Points, in no order, along strands that fork and pass close to each other.
In the rows, 128 means zero.
Points whose rows are less than 110 apart are linked; no others are. Some points are linked to none.
tatep: [ 73 114 137 145 138 111 202 174 143 123 134 159  49 179 218 101 111 104
  89 153 206 107  76  94 122]
Birag: [145 102  95 106  92 101 127 112 110 164  94  85 176 147 138 140 154 143
 133 143 147 137 108 121 126]
parin: [151 121 118  95 119 126 115 110 175 122 175  85 121 157 139 136 138 132
 160 132 109 104 165 152 104]
rubof: [174 124 113 141 127 129 133 122 129 126 180 140  77 215 100 140 140 173
 171 135  78 107 129 161 124]
fere: [140 122 104 122 159 144  85  86  95 185  95  76 159 100  81 117 116 145
 163 150  72 143 119 120 103]
kubi: [118 157 167  86 117 175 103 169 181  77 104 129 116 111  83 138 104 144
 143 111  83 112 145 142 123]
pog: [108  97 136 114 123 147 142 179 152  77 118 151 108 124 113 145 144 117
 157 109 106 132 142 137 167]
Kinok: [151 123  98 149 158  89 110 124 119 138 144 124 112 135 114 145 112 145
 131  79  72 130 133 151 170]
zezul: [ 85 117 101 147 124 125 137 128 105 216 129 115 127 127 135 182  99 112
 130 107 121 164 121  84 154]
feki: [163 165  83 153 116 155 110 171  97 121  83 140 184 127  79 125 115 122
 194 110  63  94 169 192 123]
savop: [178 119  99  90 144 146 140 103 111 118 133  89 125 131 119  83 181 132
 145 136 161 149  95 181 135]
piz: [130 126 124 137 194  92  79 102 103 136 114 111 136 110 110 122 139 153
 158 103  93 137  84 147 120]
Sozi: [ 66 145 162 175 163 128 112 125  79 184  96 148 149  98 119 164 102 127
 117 126 132 167 128  76 115]
Bis: [133 119  80 154 201 127 124 132  47 163  91 110 168  76  83 129 136 130
 118  98  94 188 136 135 145]
davo: [128 104 163  88  77 128 140 144 150 149 139 111 118 165 151 163 137 144
 143 160 124 134 100 110 123]
zuku: [ 95 124 121  80 140 164 115 126 137 126 114 113 137 120  76 136 132 120
 167 133  86 129 116 136 120]
bebuz: [182 182 110 101 147 160  86 126 163  70  62 110 114 141  70  96 102 177
 148 127  75  78 101 173  85]
Nasak: [ 82 130 160 139 126 142 119 126 119 101 152 149 127 105 120 131 110 122
  96 150 164 119 140  93 136]
kelu: [119 149 169  92 120 142  99 114 100 115 113 125 175 108  90 134 139 151
  75 132 126 136 126 109 119]
mono: [124 105 160 150 127 100  93 123 180 102 143 117 120 103 169 130 114 131
 110 139 139  91 167  88 131]
Bokur: [145 188  85 120 111 220 107 131 104 103  97 130 161 128  40 120  84 126
 158 114  90 103 173 165 117]
manar: [184 139 109 119 159 136 114 106 114  77 115 104 119 109 101  81 168 149
 139 136 138 129 106 182 136]
Dof: [109 154 105 128  94 179 130 102 130 123 145 124 144  96  72 140 129 113
 134 122 150 157 154 125 138]
Zasut: [152 157 108  57 122 161 150  92 150 106 119  94 134 133 101 117 165 130
 129 170  98 139 117 165 103]
peg: [176  94 206  60  99 162 129 129 163 114 130 126  87 118 152  73 148 139
 121 149 153 124  98 137 120]
Gelus: [135 123 154 124 144 119 100 136 133 129 153 114 100 131 153 136 139 136
 193 140 131 116 102 176 112]
Dep: [153 147 110 124 106 153  97 128 121 135 102  85 173  94 105 128 146 128
 176 165 131 126 153 166 100]
bagav: [143 138 154  59 100 152 152 142 150 151 156  86 133 110 138 142 156 108
 131 141 166 171 113 161 121]
pobu: [128 150  78 119 169 132 131 117 125 126 157 106 142 118 104 142 142 116
 166 124  83 130 140 193 122]
sudut: [157  73 191 114  91 109 226 175 191 130 154 190  64 130 198  46 103 139
  93 163 191 109  74  90 112]
Vade: [174 176  56 166 139 174 126 137  85 140  86 147 180 135  69  97  84 109
 182 106  30  94 164 202  95]
gitig: [112 154 134 123 144 148 170 142 147 135 131 122 101  87 118 173 155 111
 134 153 117 178 129 152 137]
zir: [ 96 103 130 173  74 119 150 151 138  97 150 168 138 123 150 126  86 120
  76 152 191 103 160  55 149]
pefip: [113 129 101 145 102 123 146 129 116 167 131 115 146 123 134 167 116 117
 116 123 144 155 145  99 155]
Kedu: [164 109 149 128  69 135  90 123 108 104 121 126 164 157 134 126 123 149
  97 167 137  90 155 118 131]
fofe: [146 176 106 103  51 200 122 115 154 101 125 112 143 110  62 127 135 130
 141 129 126 136 161 160 114]
vufa: [155 118 200 118  81 134 193 158 217  81 170 188  66  81 138  74 129 127
 109 144 165 132 126 106 131]
sefes: [103 109 101 112 134 114  97 112 139 136 168 100 139 135 115 117 132 125
 169  70 146 135 101 147 143]
mogir: [124 128 144 108  85 132 176  99 195 116 178 137  85 139 125 138 144 131
 106 147 117 141 126  97 131]
gade: [145 150 100 167 145 163  93 106  76 175  60 138 183  91  64 116  97 130
 181 113  37 127 165 129  99]
zoli: [115 120 106 125 139 140  95 137 142 125  85 115 164  66  78 125 143 131
 142  82 121 160 148  92 141]
remun: [139 129  98 158  79  88 103 108  89 155 114 141 189 183 132 140 134 133
 152 101 130 101 129 125 137]
bemu: [ 87 113  93 217 165 115 139 158 126 150 103 134  51 120 188 156 107 115
 113 135 171 132 106  87 138]
nuri: [108 111 118 168 154 116 182 175 130 158 166 146  49 158 172 169  97 121
 100 125 139 158 104 110 166]
nura: [121 117  85 164 170 116 137 126  96 171  83 106 138  80  89 159 141 135
 134 104 105 196 119 127 144]
lupet: [128  88 187 153 170 100 144 156 145  97  97 152  66  85 187  83 126 136
  94 149 185 144  93  80 148]
pul: [104 161  98 171 115 107 106  98  80 197 118 135 213 117 126 127 117  93
 180  89 138 131 139 140  94]
Zafa: [135 109 183 113 122 117 199 174 200 109 167 160  75  88 171 109 131 114
 101 142 148 148 125 108 151]
Maz: [ 98 103 164 133 144 133 139 133 142 132 112 128  80 105 164 123 163 123
 158 135 199 160  77 122 116]
sagen: [163 177 139 135 158 136 115 115 109  93  98 135  98 118  77 135 131 160
 127 150  72 112 125 162 133]
Sez: [120  78 103 161 176 129  99 121  77 161 115  89 121 121 163 134 115 118
 119 137 149 122 147 104 148]
vevak: [115 128 107 159 126  93 103  85 120 149  80 140 152 137  99 153 131 153
 157 111  78 123 132  99 129]
fug: [134 152 161 130 170 119 123 132 111  96 109 159 121 123 106 135 131 148
 106 141  77 126 130 131 148]
nurok: [135  82 170  73 118 158  94 118 146  82 145 121 110 168 127 106 134 148
 139 141 104  82 113 135 112]
muze: [149 183  81 107 124 159  91 118 155  88  54 120 173 140  40  87  90 157
 158  99  70  90 112 171  88]
Saf: [106 131 114 161 121 109 158 169 146 130 122 132 133  88 146 171 128 110
 114 112 157 169 145 107 161]
rago: [149 123 104  92 120 152 157 147 111 164 160  84 133 135 146 152 146 110
 145 144 145 154 137 169 145]
Gera: [145 137 163  65 130 110 145  93 153  86 149 123 125 144 154  99 183 123
  90 122 147 126 109 159 122]
rizi: [ 65 121 147 140 145 129 122 130 127 145  89 127 118 102 153 131 143 131
 121 133 203 163  76  78 111]
Setuv: [129 171 105  83  92 204 123 140 139  80  93 119 156 121  41 123 108 129
 133 119 114 118 151 159 108]
surob: [155 131 148 110 154 159  63 118 110  94  95 102 144 130 116 123  88 147
 105 159  71  71 182 120 115]
rugev: [146 131 158 123  84 118 107 113 118 130 163 128 126 170 150 120 148 145
 140 132 197 128  87 142 104]
manad: [117 152 139 167 152 145 120  94  41 192  81 166 199  97 111 132 107  99
 142 115 104 142 178 110 102]
baled: [175 129 149 165  62 131  93 140  87 129 129 131 149 145 140 143 115 153
 102 164 172 119 141 109 145]
gake: [130 128 120 118 126 132  59 128 148 114 143 117 148 153  89 116  97 142
 188  82  77  79 138 150 118]
kub: [113 118 145  81 140 155  67 115 151  89 143 111 133 150 104 103 106 140
 152 111  96  71 133 143 103]
Vamer: [108 127  93 101 128 171 104  89  80 168 161  96 181 133  70 123 102 106
 134 114 132 139 119 124 127]
dodez: [129 106 120  96 154 103 146 112 154 145 146 115  89 132 179  95 172 112
 123  86 182 149  86 151 146]
Sevu: [135  95 173 151 104  94 196 178 160 125 119 170  51 107 203  79 100 140
  98 190 202 118  71  62 118]
fetid: [115 111 151 122 168 109 208 181 166 119 136 143  79  74 182 126 110 105
  65 165 169 154 119  82 155]
fod: [105 141  85 116 128 165 105 108 113 130 148 109 170 113  54 110 117 110
 142  87 133 152 143 131 146]
leta: [115 108  76 163 144 105 125 109  78 213 119 149 159 128 117 162  87  91
 162  75  51 145 149 122 136]
dus: [133 167 113 109 146  81 135 110 142 121 159 117 161 127 140 143 145 111
  89  92 117 138 160 142 162]
futo: [136 129 193 121  84 148 172 153 186  59 186 170  91  96 139  84 119 120
  83 182 162 102 148 112 110]
fenos: [134 135 116  93  86 141  96  97 127 152 163 117 131 185  83 134 106 154
 157 123  84 124 101 122 126]
melus: [119 128 139 155  67 164 126 137 144  78 175 170 122 114  96 118 105 129
  91 144 177 114 152  74 151]
veba: [107 126 130 127 145 143 198 151 164 150 149 128  65 109 153 166 152  99
 149 134 158 186 100 141 142]
losar: [101 137 160 152 166  92  90 124 115 150  80 104 164  83 146 136 144 160
 125 125 156 148 115 101  97]
Pana: [125 122 169  84  88 121  84 133 114 129 128  92 171 113 129 125 128 132
  73 127 158 131 111  95 121]
tive: [183 178  53 164 137 168 105 107  95 141  45 139 177 112  53  93  85 137
 166 116  42 105 158 158  96]
Tikon: [152 122 132 134 139 120  68 113 121 124 101 109 173 116 150 129 110 121
 123 119  87  79 197 124 123]
totov: [154 143 151 128 113 150 109  95 126  58 151 151  98 150 100  88 141 152
 104 119 167 110 122 131 144]
savak: [ 96  96 142 121 163  94 135 174 103 133  93 133 138 128 148 162 118 124
  81 120 114 140 132  96 177]
vam: [ 88 142 130 164 116  87 121 110 124 169 158 142 132 184 170 171 107 124
 144 117 139 110 122 121 121]
piliz: [120 121 146 145 121 129 117 163 109  98 154 157 132 161 138 151 121 117
 142 135 120  92 163 152 142]
nep: [136 133 135 147 111  83 113 109 114 195 152 140 132 180 131 175 107 136
 152 110  71 115 120 127 129]
Fikur: [126 107 175 135  75 121 139 124 133 126 134 144  92 167 178 115 148 151
 129 153 217 120  66 110 104]
vez: [124 109 124 121  75 100 105 105 129 171  83  89 200 119 142 150 133 136
  99 138 122 135 138  79 111]
sigid: [122 136 170 124 116 157 140 139 168  54 146 148  97 105 143 123 128 121
  97 185 126  90 179 112 122]
Zipo: [138 151 119 180 117 124 143 110  67 185 129 174 182 137 148 152  86  78
 154  90  88 116 194 136 134]
dumed: [110 162 128 176 153 117 118  99  64 187  84 132 168 106 113 153 124 126
 127 125 128 158 132 110 114]
Puvel: [119 126  80 105 149 170 102 146 126 131 108 114 152 117  62 142 109 114
 172 102  52 120 152 142 131]
patus: [113 132 148  65 139 166 155  98 134 100 104 107 139 108 114 128 175 121
 114 187 114 138 129 156  94]
gefi: [109 112  56 174 190  88 116 125  78 158 141 120 125 133 140 146 146 109
 163 111 109 142  97 193 121]
lago: [116 115 155 154 136 122 195 182 169 141 201 155  28 161 187 148 111 114
 136 146 162 147 108 113 132]
dob: [156  77 199  90 133 134 154 121 154 138 141 136  69 126 179  67 140 137
 100 133 180 130  73 109 139]
Delap: [150 147  84 184 123 119 119 151  89 139 121 153 170 129 108 144 128 123
 201  99  84 122 159 185 132]
takat: [144  88 171 102  93 102 139 134 167 125 143 132  95 128 190  90 127 126
  61 128 203 132  86  87 135]
Taneb: [146 136 104  89 121 131 114 124 138 140 114  58 172  81 130 126 158 120
 156 150 151 155 132 156  97]
molu: [169 215  99 140 108 171  81  74 112 132 121 127 185 125  63  87  75 128
 118 108  79  78 172 154  86]
muz: [172 144 144 126  81 166  89 111 140  80 142 143 110 165  83 111 115 169
 120 122 131  89 133 114 130]
sobak: [144 138 173  78  81 144 182 107 207  90 202 148  77 149 130 106 151 132
  85 141 130 122 137 126 109]
det: [116 127 131 154 175  91 110 134  83 158 114 129 134 121 122 166 112 138
 105  97  82 146 116 113 168]
Dif: [183 146 116 108  89 147 111 104 153 124 175 117 106 210  75 125 114 173
 156 113  76  94 129 150 104]
kir: [146 142  94 189 135 130 136 150 109 153 150 132 122 136 123 175 127 117
 169 131 105 142 172 172 140]
bezar: [182 151 127 152 134 141 114 133 128 101 132 136  79 159 104 145 135 170
 169 148  77 117 121 169 131]
foruf: [133 115 149  66  75 141 106 116 163  82  99 112 170 100 110  93 183 132
 128 116 160 131 110 140  94]
fovig: [132 141 135  52  84 130 121 136 141 137 145  69 183 117 131 135 154 116
 124 135 150 142 124 161 108]
galek: [118 109 186 121 150 141 142 184 149  62 124 156  89  91 127 122 138 124
 119 136 122 124 135 125 169]
Bik: [148 163  78 160  94  98 104  89  88 177 131 135 208 160  96 122 109 120
 173  85  95 117 132 140 109]
batum: [120 164 159  89 118 199 111 163 144  73 115 125 139  86  73 134 115 120
 100 117 101 128 168 136 124]
tifi: [ 75 150  92 132 166  86 130  83  90 149 114 131 177 128 109 137 157 113
 104  95 133 165 103 130 128]
lan: [144 135 135 167 138  94 149 139 152 150 169 132  71 136 153 161 112 138
 102 127 117 147 123  98 166]
Tagu: [160 147 125  87 119 156 128 157 100 115 157 122 151 190 111 143 103 134
 136 134  72  84 163 180 122]
lar: [143 138 142 106 109 119 131 126 115 160 145 114 134 171 127 168 129 151
 145 144  89 129 118 140 131]
deg: [132 115 102 131 165  78 141 132 103 127  88 116 136 130 154 135 176 124
 140 131 142 141  99 170 138]
Febi: [111 111 145 140  87  58 186 146 186 121 140 172  72 172 201 107 123 131
  83 111 201 120  79  72 131]
zez: [132 117 199 129 135 135 119 134 144 108 135 132  84 117 170 109 168 137
 170 155 172 128  94 154 104]
gek: [ 95 123 158 149 187 137 137 161 110  84 117 162 101 101 112 155 121 123
  98 146  90 136 152 123 162]
Vofor: [ 95 124  45 180 197  79 129 121  59 202  98 122 155 116 143 144 135 105
 134  86 108 165  88 156 113]
povu: [111 113  99 169 194  69 116 146  96 139  79 122 121  96 169 152 155 124
 134 105 147 144 103 152 131]
Fumup: [102  94 125 118 118 120  99 115 137 166 104  86 184 100 149 132 115 115
 102 122 151 135 158  66 108]
geka: [191 161 101 102 150 154  99 105 152  68  83  98 132 118  82  66 155 155
 156 137 113 104 107 179 105]
bib: [154 126 114 108 152 149  99 150 131 112 118 128  93 141  64 116 121 154
 167  92  60 131  83 164 150]
vugu: [130 105 194  94  93 127 132 131 172  93 138 136 123  96 159  88 150 127
  68 136 201 140 110 103 117]
Pipag: [108 117 150  83 126 114 196 133 180 159 131 130  73 137 203  97 170  92
 113 104 204 164  73 146 127]
dem: [123 132 113 127 163 138 145 139 120 161 110  97 116  76  93 167 150 127
 150 121 114 203 103 150 148]
tidi: [140 145 195  75 133 152 111 171 193  84 134 126 117  97 130 134 128 128
 130 120  90 115 141 155 129]
rifu: [103  65 172  94  65 107 170 146 194  88 127 167 112 153 190  94 132 116
  98 165 172 107 114  83 101]
zufiz: [119 131 109 187 139  83 106  79 134 134 123 150 125 135 134 155 138 146
 130 124 105 112 146 105 136]
gesu: [ 75 130  60 152 171  84 150 124  87 170  85 119 153 127 144 165 139 101
  99  87 141 166 117 120 138]
firit: [137 155 100 102 131 135  63 139 136 105  92 111 169 139  66  89 114 146
 183  96  73  92 116 160 105]
sig: [100  90 157 132 170 104 123 142 190 102 133 142  78  86 156 120 145 115
 145  96 136 137 110 112 140]
Mor: [110 123 111 122 110 137 184 142 148 115 160 139 100 142 137 134 156 101
 125 136 188 168 122 142 152]
mogaz: [159 154 122  66 143 106 158 101 144  92 151 116 133 149 128 118 177 131
 114 141 108 123 128 180 122]
rukab: [144 124 112 142  60 132  91 104 103 124 116 147 177 173 113 131 119 145
 134 125 119  84 161 120 126]
lubir: [155 117  80 155 155 117 117 134  79 154 126 140 125 150  87 147 102 142
 148  96  33 128 122 158 158]
funen: [126 110 165 122 175  94  84 117 152 120 124 110  96 101 138 123 147 149
 152  99 117 133  91 113 133]
sarig: [136 135 135 161 152 113  67 117 115 146 150 111 125 121 135 133 123 144
 194 114 119 109 115 149 114]
Luf: [ 52 146 154 164 137 140 140 154 100 133 158 159 128 122 160 146  82  94
  85 147 202 124 134  92 133]
riti: [144 127  70 154 185 115 129 121  28 212  87 106 191 100  93 112 121 115
 146 121  77 174 117 145 109]
Fina: [166 128 182  75 133 164 130 144 181 112 146 115  78 106 129 111 143 137
 150 128 109 132 116 156 120]
Dovin: [112 114 168 132 127  88 115 141 192  93 167 140  98 110 176 113 132 132
 111 108 162 117 139  96 140]
tenu: [168 112 131  67 128 169 113 150 150  82  94 123  94 141  71  97 136 157
 146  98  90 120 104 150 141]
temug: [115  88  62 115 161 130 136 111 100 102 101 134 125 160  86 120 170 140
 167 122  86 135 100 154 146]
kopof: [ 89 146 145 146 104 137 185 136 137 126 142 161  90 132 133 141 138 112
  98 148 203 162 101 117 150]
Sono: [111  97 167 112 145 116 141 148 126 110  83 128 139 102 158 139 146 131
  85 161 130 141 137  83 138]
sak: [101 109 133 116 117  81 218 133 183 141  92 161  56 132 209  88 134 119
  64 133 193 138  63  65 128]
niton: [114 153 110 128 180 107 127 110 151 133 172 110 118 111 147 159 140 107
 125 121 101 135 158 171 137]
dolep: [146 117  70 126 145 127 110  92 120  90  91 127 132 153  77 111 142 157
 157 127  62 102 115 142 125]
bov: [153 150 100 156 155 157  88 113  90 168  84 112 131  88  51 134 101 145
 177 120  44 144 127 145 108]
Mogu: [177 117 141 170  65 112 135 152 125 122 161 141 114 165 154 142 112 157
  94 157 167 111 151  98 163]
Boz: [105 143 146 160 164  61  98 128 119 144  95 125 145 111 180 157 135 126
 108 104 148 131 115 107 128]
das: [127 127 106 122 153 120 134 106 154 131 180  98 110 116 140 122 153 117
 155  88 173 155 108 162 135]
zita: [103 118 125 186  86 116 163 133 138  74 145 180 116 156 166 129 132 121
  95 163 190 102 162  97 140]
Vison: [ 61 162 138 164 107 121 169 143  97 120 137 178 129 142 133 149 120 110
  78 141 207 148 110 101 145]
Muvog: [167 157 142 121 129 120 173 135 142 121 190 134  91 171 137 162 158 132
 125 143 115 138 142 172 144]
tem: [124 120 160 130 132 177 109 117 120  59 146 136 118 120 119 115 125 130
  94 179 150  88 171 124 116]
bes: [112  70 125 134 133 108 155 140 141 113 146 138  82 199 192 141 151 136
 153 156 146 105 119 123 126]
bem: [116 104 120 151 122 116  82 111 147 133 122 110 174 105 174 136 113 112
 119 123 128 102 188  91 118]
makit: [112 112  93 102 103 166 119  80  89 161 165 113 154 164 104 133 101 116
  94 130 130 120 148 103 144]
Rab: [152 146  92 135 117 106  96  70 113 133  91 133 153 151  67 121 129 164
 146 120  66 110 116 118 129]
votef: [143  74 137 108 148 104 149 137 121 110  95 121 112 161 185 128 168 133
 134 158 139 118 115 150 143]
nefe: [168 153 147 161 112 152 146 159 139 112 179 119  96 131 161 144 139 125
 141 165 180 130 167 156 125]
Kedo: [ 84 103 136 140 128  78 155 152 171 107 137 156  93 144 189 124 116 119
  95 111 173 115 107  73 139]
Vaf: [ 73 125 149 123 156 114 221 188 179 124 119 156  69  73 191  98 116  87
  85 138 205 157  91  89 134]
dofu: [151 153 159  91 122  89 135 107 152 114 159 123 133 128 138 117 148 148
  54 128 144 145 105 118 144]
Lela: [121 122 139 102 119 160 104 155  82 121 130 143 162 160 109 141  96 120
 126 130  74  90 160 145 142]
sumiz: [118  66 208  84  78 120 211 148 198 111 133 183  86 120 191  63 141 113
  80 171 173 122  94 100 105]
Zubep: [156  89 138 115 122 121 151 130 201 112 168 108  72 157 174 139 154 134
 150 156 109  95 169 138 107]
Meka: [ 77 160 132 136  97 100 231 186 169 126 139 169  82 122 200 123 120  81
  70 148 211 150  96 101 119]
Rad: [ 80  98 148  90 132 167  89 140 134 136 117  94 144 103 109 150 122 114
 155 146 109 139 137 104 112]
lufi: [108 135 124 205 134  79 118 124 123 151 120 173 141 133 166 170  90 122
 119 107 104 108 166  85 151]
Zes: [143 144 141 178  93  95 142 129 147 152 167 134 103 142 160 153  91 142
  82 143 156 126 143  73 164]
Laf: [149 134 104  98 123 155  86  95  86 144  92  92 174 138  73 110 119 154
 140 144  80 117 119 117 111]
Zum: [169 142 119 108 129 110 158 135 132 143 182  90 113 155 168 151 155 118
 108 131 155 144 139 162 148]
vavo: [104 137 140 162 110 108 122 127 137 121 180 154 119 183 140 157 127 137
 149 117 157 113 133 131 137]
varo: [ 73 103  95 193 140  97 172 158 160 124 132 158  51 131 186 133  94 115
 105 143 173 123 115  65 142]
fena: [101 146 115 122 113 126  86 118 111 159 125 120 205 104 118 135 118 109
 172  98 118 118 154 139 103]
Puf: [160 153 127 184 109 151 141 132 109 135 144 136 105 122 135 165 125 134
 138 176 136 132 168 132 145]
suker: [116 109  98 125 126  97 134 112 111 135  80 105 140 142 137 129 174 142
 134 133 165 148  85 123 136]
Sati: [170 160 106 152  86 177  81 111 132 106 155 119 133 138  80 114  92 149
 138 114 124  92 173 136 125]
gom: [140  94 193 148 122 110 171 158 161  99 119 158  83  89 170  86 117 148
  97 188 177 121 106  71 127]
dofor: [127 114  96 113 160 154 105 152  60 139  99 135 181 148  83 118  98 113
 159 113  43  94 155 161 137]
pusu: [121 172 143 144 132 136  97  86  96 158 101 121 176  89  90 132 133 146
 111 138 125 148 147 104 106]
Sizam: [132 129 125  95  95 166  83 124 156 100  97  99 167  91  80 105 141 144
 151  96 141 132 130 122 117]
mefu: [125 112  87 131 176 129 112 139  37 173 107 129 214 131 106 101  94  84
 168 107  51 109 146 174 109]
dib: [ 40 129 150 163 162 121 142 152 111 167  82 141 119  87 131 160 124 126
 111 131 157 191  88  62 115]
kanu: [112 153 122 133 142 161 131  90 106 106 148 143 133 131  81 142 106 116
  75 139  98 118 179 116 155]
rager: [119 113 153 104 163 141 143 115 131 105 107 112 119 100 151 120 164 119
  98 180 134 141 135 125 127]
neraz: [107 144 137 139 133 119 128 138 168 127 117 127 146  64 106 153 126 118
 104 101 130 163 168  91 148]
viri: [125 101 167  88  44 129 176 141 183 134 145 137 109 152 148 150 150 133
 114 164 137 147 113  87 124]
Sugid: [144 128  86 135 183 112 143 130 100 131 163 109 111 126 135 133 168 112
 177 128 118 152 114 217 118]
rumu: [137 110 167 137 188  81 134 154 129 101  95 134  93  99 180 112 160 137
  89 124 173 152 102 120 149]
muror: [ 90  93 110 186 162 122 129 130 108 154 106 127 103 125 175 145 105 122
 107 146 146 126 137  72 141]
nutan: [107 144 134 115 112  96 192 106 168 131 116 146  81 130 190 103 166 111
  69 122 226 156  75 100 125]
befo: [148 141  73  96 163 143 113 153 122 121 138 111 115 148  57 117 106 137
 169  93  30 124  90 195 131]
sil: [ 98 110 112 116 150 140  76 143  79 158 101  94 204  96 115 118 126 111
 146  98 159 139 140 120 120]
vegol: [140 119  94 111 136 195 124  91 101 124 135 113 124 140  69 118 110 139
 112 144 105 122 147 115 155]
fumep: [154 162 117 170 133 138 141 123  29 188 100 161 212 109 118 139  95  77
 150 106  96 130 182 151 125]
fab: [136 133 100 130 165 129 106 121  20 216  96 117 225 119 102  99 103 101
 158 103  92 146 118 131 107]
posog: [151 162 146 129 108  93 126 110 150 117 150 133 146 126 124 139 127 141
  56 121 116 127 157 102 164]
guri: [196 180 107 140 112 173  77  96  92 135 160 111 160 139  81 102  68 130
 120 109 105  85 185 149 123]
gosi: [110 170 124 109 122 147 120  73 148  83 158 144 135 150  85 134 118 123
  90 128  89  94 165 135 118]
maf: [ 46 148 129 171 142 120 110 118  77 189 105 129 128 125 169 144  86 110
  75 122 188 127 118  59 109]
zufa: [135  79 162  96 103 141 127 144 169  79 147 129 105 174 157 130 145 147
 148 157 108  78 154 121 112]
Dukog: [132 159  72 130 136  84 123  91 108 158 141 101 177 131 112 116 151 129
 140 107 143 150  90 162 123]
vomod: [113  99 174  72  79 138  98 118 160  83 115 118 154  98 133  93 155 121
  83 124 176 126 121 110 110]
zisim: [ 98 102 145 137  94 103 153 149 127 125 125 144 109 196 205 148 150 136
 137 150 194 106  95 136 101]
bot: [114 114  74 154 135 101 134 111  83 226 116 108 159 149 146 167 104 100
 140  91  98 148 124 116 133]
botos: [141 141 138 121 115 150  90  84 100  95 174 128 124 157 104  90 141 145
 142 124 178 109 102 155 118]
giri: [140 132  72 109 138 122 118 121 149 152 157  75 151 129 135 147 140 111
 185 135  91 117 159 178  99]
mos: [180 152 166  83 116 145 168 118 171 111 208 123  78 171 130 121 150 141
 108 139 124 123 143 164 124]
Vak: [120  91  82 134 152 136  88 118  97 153 111  82 156  99 132 115 130 123
 158 115 156 132 146 120 125]
memip: [166 119  77 177 152 124 118 100  58 183 130 160 149 138  98 130  85 109
 159  81  36 118 151 142 145]
kimo: [139 123 163 162 134 127 169 186 155 134 189 135  63 139 192 158 114 122
 141 173 149 131 146 143 133]
Sobar: [131  94 150  77 114 163 147 155 155  70 101 142 112 147  98 108 151 144
 157 111 119 130 118 142 151]
ret: [114  83 145 148  86 103 181 146 162  81 152 174  85 178 185 102 141 138
 105 176 199  93 126  89 104]

A fork is a point with three links. Follow the links from the first point to the second and name the forks in between, in order.
savop / dofu: pobu
vomod / Fumup: dumed > Dovin > bem
rubof / sobak: lar
Sizam / tidi: vomod

A fork is a point with three links, a tip a point with one. Leave the first point through the second and follow the links. Name the first fork or tip that comes.
Kedu / baled: Rab
Zubep / zufa: savop
Zasut / patus: vomod
funen / piz: dumed
Sizam / zoli: pobu
Taneb / fovig: lar
deg / votef: molu
Luf / Vison: dofor

Follow the links from the first point to the second, and from the first to the third. Name the last point that the two ways share.
befo / bagav / riti: lar
sefes / fumep / povu: Dovin
Setuv / piz / savak: vomod
bem / Vak / rizi: Dovin
patus / Vofor / firit: pobu
gake / Zasut / Vofor: pobu
zuku / Taneb / nura: dofor
Tagu / rubof / Dep: lar
surob / povu / rukab: bem

Name the points in between on the shortest way along the links from the first point to the second, in order.
leta / gefi: memip > lubir > Kinok > det > savak > Sono > rager > patus > Zasut > mogaz > Gera > dofu > posog > dus > niton > pobu > Sugid
makit / Maz: Vamer > fod > Dof > fofe > Setuv > batum > kubi > tidi > Fina > peg > dob > takat > vugu > vomod > Pana > kelu > pusu > dumed > Sozi > dib > rizi
Fumup / Zipo: bem > mono > Dovin > sig > funen > piz > sarig > Gelus > zez > Maz > rizi > dib > Sozi > dumed > manad > fumep
rago / dofor: Zum > Muvog > mos > sobak > mogir > viri > davo > lar > nep > vam > vavo > piliz > Lela
fena / piz: sil > Vak > Sez > muror > bemu > varo > Kedo > Dovin > sig > funen
